Points on a hilly landscape, in no order, each with its height.
From any point a ball takes the steepest step (drop divided by distance) to one of its 2 nearest points. It stops when none of these is lower. Distance is the straight distance between rows; heights are no part of it.
vapu h=61.0: [-12   4  14  34  28  26  -8  27 -19 -41   5 -29 -52   0 -29 -16   5  27
 -31 -23 -25  23  -1  12   9]
fef h=83.8: [  0   5  -1 -33   4  15 -17  38  79 -17   3  16  11   7  24  39  21 -56
  18  10  -1  16   0  30  17]
fudag h=22.3: [ 18  24   0 -16 -43 -11  41   4 -42 -26 -33   7  60  -8  10 -14 -37  65
   0  21 -29 -22   2 -33  32]
geg h=78.6: [-20 -51  19  41   9   4 -22 -10  13  26  53  15 -42   9 -14  -5   0 -61
   4 -31  47   6   7  12 -39]
zabun h=30.8: [-12  31 -37  55  41   8 -15 -20  -5 -42  37  -6 -46   3 -22 -11  47 -29
  15 -24  30  -7  -5   7 -40]
gok h=8.6: [-24 -11  36 -37 -41 -32  -7   0  39  30 -43  -9  69 -29  -1 -15   0   5
  32  32   3 -59 -14  26  -2]
katom h=76.8: [  0 -48  13  -9  13  -2 -21 -22  20  61  40  14 -31  21   2  18  -2 -65
   3 -17  42   2  14  -7 -16]
Bonur h=27.5: [  3  -3  10 -25 -41 -13  34 -15 -24   6 -37 -20  79  -7   7 -13 -29  58
  29  20 -13 -38  -5  -8  25]
reka h=57.8: [ -8 -22  36  40   1  25  -3  29  -8 -10  13 -22 -29  -3 -19   2 -16  44
 -26 -11  -6  26   4  17   6]
gufa h=6.1: [-40 -36  14 -11  15   3 -33   2  39  31   0 -17  33   4   4  -6  15  -1
  36  10  46 -22   5  43 -33]
sog h=36.9: [ -3  55 -15 -30  -6 -43   0  -6  10 -29 -17  27   6  -1   4 -51  27 -12
  12  32 -10 -41  -6   4 -45]
pedu h=20.5: [-15 -57  53 -26 -47 -18   4   0  -5  53  -2  12  17  -8  -5   4  -5   2
   4  -5   4 -24  -6  24 -34]
Lakap h=79.9: [-24 -24  15  23   9  -3 -25  -2  17  16  39  15 -24   4   4   0  14 -39
  24 -15  45  -8   1  37 -70]
nid h=34.0: [ 12 -62  43 -36 -49  -8 -10  36  24  64 -13   7 -17 -15 -12  27 -16 -31
 -28  15  -3 -21  -8   1  25]
posi h=1.5: [ -8  11  25 -35 -13  -5  -8  31  48  -9 -39  -4  60 -23  17 -10  15  -2
  26  29 -15 -33  12  38  -4]
bidir h=65.2: [  1 -17   7  60  11  11  13 -20 -47  -2  11 -10 -35  -6 -33  -7   1   8
 -18 -28  12  14  -1  -3   3]
remag h=15.6: [ -9 -64  32 -24   4  22 -27  22  26  38  -3 -16  32  -5   9   7   1  13
  36   1  30  -2  11  34  10]
fadol h=27.3: [ -2 -55  52 -14 -37  -8   0  34   2  36 -10   6 -11 -12  -8   8   2   1
 -29   4 -12 -19 -21  12  -3]
zogu h=63.3: [  6   6  17  64  11   3   6  -8 -49 -30  13 -25 -60  11 -49 -15   8  35
 -40 -38  -5   7 -19  -6  10]
mek h=15.3: [ 17  24  21 -50 -36  10  -2  32  22 -28 -35  20  49 -15  23 -21 -22   9
  -4  26 -49 -21  12  13  36]
Zule h=75.0: [ 10 -33  -7  -4  -7 -21   4 -52   6  80  14  33 -22  29  -7  12  13 -66
   6  12  52  -3  -2 -35 -14]
tivas h=90.2: [ -5 -19  22 -13 -15  25 -16  25  15 -12 -26 -26  67 -10  27  14 -35  74
  40   3  -9  10  17  21  41]
Lutuf h=38.9: [  1  65 -46   2  20 -25  12  -9 -25 -32  -8  14  -7   9  14 -43  12   1
  10  16 -13 -24   0   0 -55]
Kazez h=86.0: [ 12  -3  25  28  18  -1   0 -40 -13 -17  31  49  50  -7  14  -8 -65  20
  19 -27   4  45  37   9 -10]
Tevat h=21.6: [ 23  40 -19 -11 -20  11  17  14 -34 -49 -22  -7  29  -8  24 -15 -34  52
 -16   7 -51   4   2 -30  23]
balem h=38.1: [ -4   3 -17 -15  -8 -18  16  -1 -10  -6 -47  -7 -24   3 -17  -3  22  -1
 -28  26   7  -9  -4 -21  10]
Lim h=73.5: [ 11   1 -29 -15 -10 -21  12 -23  16  59   3  48  -6  43   6  27   6 -51
   4  25  27  -7 -11 -22   4]
Dugag h=20.6: [ 10   0   3  40  -1 -12  31 -45 -48 -14 -13  -5  26  -6  -9 -22 -29  61
  11 -17   0   3  23  -4   8]
Vel h=22.2: [ 30  -5   2 -12 -29 -27  45 -29 -54  15 -21  14  15  -1   1  -5 -43  14
 -22  23 -30 -18   9 -57   7]
Pum h=81.2: [ -6   0  -7  -6  23  -9 -13 -19  23  30  49  45  10  10  20   8  -6 -42
  34 -19  36  -2  13  17 -70]
vazus h=37.1: [ 19 -59   7  -4   3  25  -7  23   8  43  -2 -42 -21  -3   4  24 -13   9
 -14   5  19  22   8 -21  51]
Lig h=47.2: [-13 -64  -1  43  18  26  -4  -8 -14  34 -10 -68 -43  -1 -53  11  38  13
 -16 -12  31 -12 -14   2  29]
sinik h=85.7: [ 19   2 -11 -25  16  27 -21  49  64  -8   7 -14 -39 -24   8  44  35 -50
   3   4 -21  42  -5  11  61]
Pali h=71.9: [ 14  35 -52 -19  -9 -28  17 -24  12  26   2  44  -8  29   3  41  10 -45
 -12  16  -2   3 -23 -40  18]
Vuro h=43.9: [ -6  60 -55  30  16  17   6 -20 -54 -53  -8 -24 -21  -2   2 -16  14  32
  -6 -13 -15   4  -4 -25  -2]
musod h=53.8: [ -9 -41  57  22  -2  12  19  17 -33  14 -11 -26  -7 -17 -28   0  13  64
 -45 -24  -4   7 -16  23  20]
Veki h=11.3: [  6  -5  26  20 -25  -2  42 -18 -60   1 -17  -2  20  -6  -3 -14 -46  52
 -20   2 -20  -2  10 -30  13]
lov h=37.0: [ 23  40  -3 -26 -47 -26  19   8  -4  -4 -30  34 -10  19  -8 -16  -4 -48
 -33  32 -41 -11 -21 -29  22]
viz h=87.7: [  8  16  14  18   7  14  11   7  -9 -27  27  23  45  -3  42  11 -69  39
  16 -25 -14  57  30  12   1]
Vom h=82.6: [  8  -2  -6  -8  20  12  -5  -4  19  20  57  44  18  13  41  33 -21 -42
  24 -14   7  23  -3  10 -27]
Gelap h=87.1: [-14  17 -31 -13  26  17 -24  18  43 -15  22   2 -35   2  13  40  50 -47
  -2  -6 -17  32  -6   5  22]
Dur h=41.3: [  2  67 -55  37  26   7  -1 -35 -39 -46  41  -9 -35   0  -7   4  18  -1
  -3 -31  -9  18  -4 -26  -9]
Vuf h=34.4: [-11  34  -2 -24 -16 -44  14  -9 -19 -17  -4  16  35  -8   6 -35  -6  30
  16  17 -13 -27 -10   2 -56]
bonut h=22.9: [ 25  29   8 -32 -40  -1   9  25 -12 -58 -26  16  29   0  13 -27 -37  17
 -21  19 -66  -2  -8  -8  21]
Dena h=41.5: [-23 -34   6   4  -1   2   7   4   0  14 -54 -42 -39  -3 -47   1  39  11
 -34  33  14 -23  -8 -14  21]
bam h=64.5: [ 38  -6 -33  28  35  29  -4 -25 -27   8  26 -24  -6  -4  12  24 -33  11
  -8 -20 -17  57  14 -31  49]
Nimu h=69.7: [ 10  23 -39  10   9  -6  19 -32 -17  12  24  18 -23  21  12  23  11 -42
 -14  -9  15  11  -6 -46 -13]
fom h=82.1: [ -1   8 -22 -29   0 -31  -7  -8  39  14  21  45  36  14  43   4  -1 -41
  41   9  27 -18   3  12 -57]
borim h=24.8: [-18  13  13  50  18   4 -31   4  -7 -25  45   9 -64  11 -39 -24  32 -26
  -2 -29  20  -4 -17  23 -57]
Devu h=31.4: [-14   8  11 -26 -27 -15  10  -7 -19  -3 -23  -8  53  -7   1 -21 -13  51
  26  19  -9 -23   1   2 -27]
Fefe h=36.3: [ 10  66 -57  42  37  -3   3 -35 -11 -38  40  16 -26  14  -7   5  27 -40
  10 -35   5   2  -1 -17 -33]
pip h=19.2: [-25  24   4  30  23 -13 -28   7  -2 -44  21   0 -48   6 -35 -57  27   8
   1 -18  10  -1  -8  36 -56]
pitir h=89.1: [ -9  -4  33 -13  -9   6   3  18  -5 -11   2   5  68   3  35   2 -60  61
  30 -12 -10  33  23  14  -2]
poko h=25.0: [-22  35 -18   1  25   5 -15  17   9 -52   5  -7 -27  -4   2 -46  33  -4
  -2  -3 -12  18  -6  27 -26]
Fek h=84.4: [ 17  -1  10   2  19  -3   1 -19  -1   3  49  51  41   2  37  11 -48 -18
  19 -15   6  41  36   2 -31]
putun h=30.4: [  1  31 -11 -21  12  -6 -15  33   7 -53  -9   7 -21   4  13 -26   0 -15
 -20   9 -44  12  -5   5 -15]
godub h=82.9: [-14   3 -11 -35   8 -11 -18   9  52  -6 -10  15  20   5  27   9  19 -47
  17  22  21 -16   2  18 -19]
Sube h=44.1: [-24 -36  -3  22  17  17   5 -13  -7  14 -43 -69 -47 -11 -71   3  60  19
 -48   3  22 -30 -21   6  19]
Mot h=34.8: [ -6   5  -2 -18 -10 -12  -7  13   0 -21 -17   4 -22   3 -13 -24   2   6
 -12  13 -18 -14 -19  -2 -14]
neti h=31.0: [ 42  22 -22 -18 -43 -26  28  -2 -25   7 -29  28   0  18   0  17 -28 -15
 -44  33 -23  -3  -5 -62  21]
vesev h=84.6: [  1  17   3 -26  12  15 -16  41  81   2  -6  -1   5  -9  19  42  32 -56
   9   7 -17  21  -2  37  72]
lum h=56.6: [ 34 -12 -38   4  34  27 -17  -2  -1  19  43 -27 -29 -10  11  55   5   0
 -18 -23  -4  53   4 -48  71]
mano h=67.3: [ 18  -7 -24  49  13   4  13 -40 -27  16   7  -6 -22  12 -14   3  -1 -19
  -8 -12  19  11   5 -32  -1]
fid h=46.1: [ 39 -28 -23 -12  14  39 -20  10   4  43  -8 -50 -28 -10  -4  40   2   8
 -14  -4  13  28  -2 -37  83]
vobu h=27.1: [-15  11   9  21  10   6  14  -8 -23 -28  -6 -16  12 -13   3  -8 -20  51
  13 -16  11  -4  16  12 -21]
dilov h=50.5: [-24 -59  36  26   4  22   8  -8  -9  43 -19 -49  -7 -17 -42   8  29  49
 -16 -24  27 -22 -16  30  19]
bura h=88.2: [-25  28 -49  -7  39   2 -13  -3  35  -5  24   0 -13  15  19  31  42 -32
  13   1  14   7  -7  -5   4]
dasip h=8.0: [ -6  21  30 -36 -11   5  16  38  36 -27 -52 -20  41 -25  15 -22   4   2
  15  35 -33 -35  11  36  54]
zibi h=25.8: [  8 -42  17 -17  -3  34 -12  26  23  21  -5 -16  15  -1  17  15 -22   3
  16  -7   3  15   9   4  31]
dedom h=14.2: [-29 -31  36 -35 -30 -21 -12   1  26  36 -14   4  21 -10  -3 -16  11   2
  25  17  16 -36 -10  29 -43]
zodub h=41.1: [  3  57 -37  22  11 -11  12 -23 -47 -31  -4   0 -22   9 -12 -36   0  20
  -3  -1  -4 -15  10 -20 -27]

Where does a ball stop that starts at each point below?
sinik -> Pum
pitir -> Pum
Lakap -> pip
Nimu -> pip
Dena -> pip
reka -> pip
bam -> gufa
Vuro -> Tevat

Call two points neighbours if one is among the 2 nearest of the other. Go from one point of each pair to the other, from neighbour to neighbour, staying as low as possible. Name the highest point that can't be avoided.
Veki and Tevat -> Devu
gufa and Tevat -> bonut
posi and gufa -> dedom
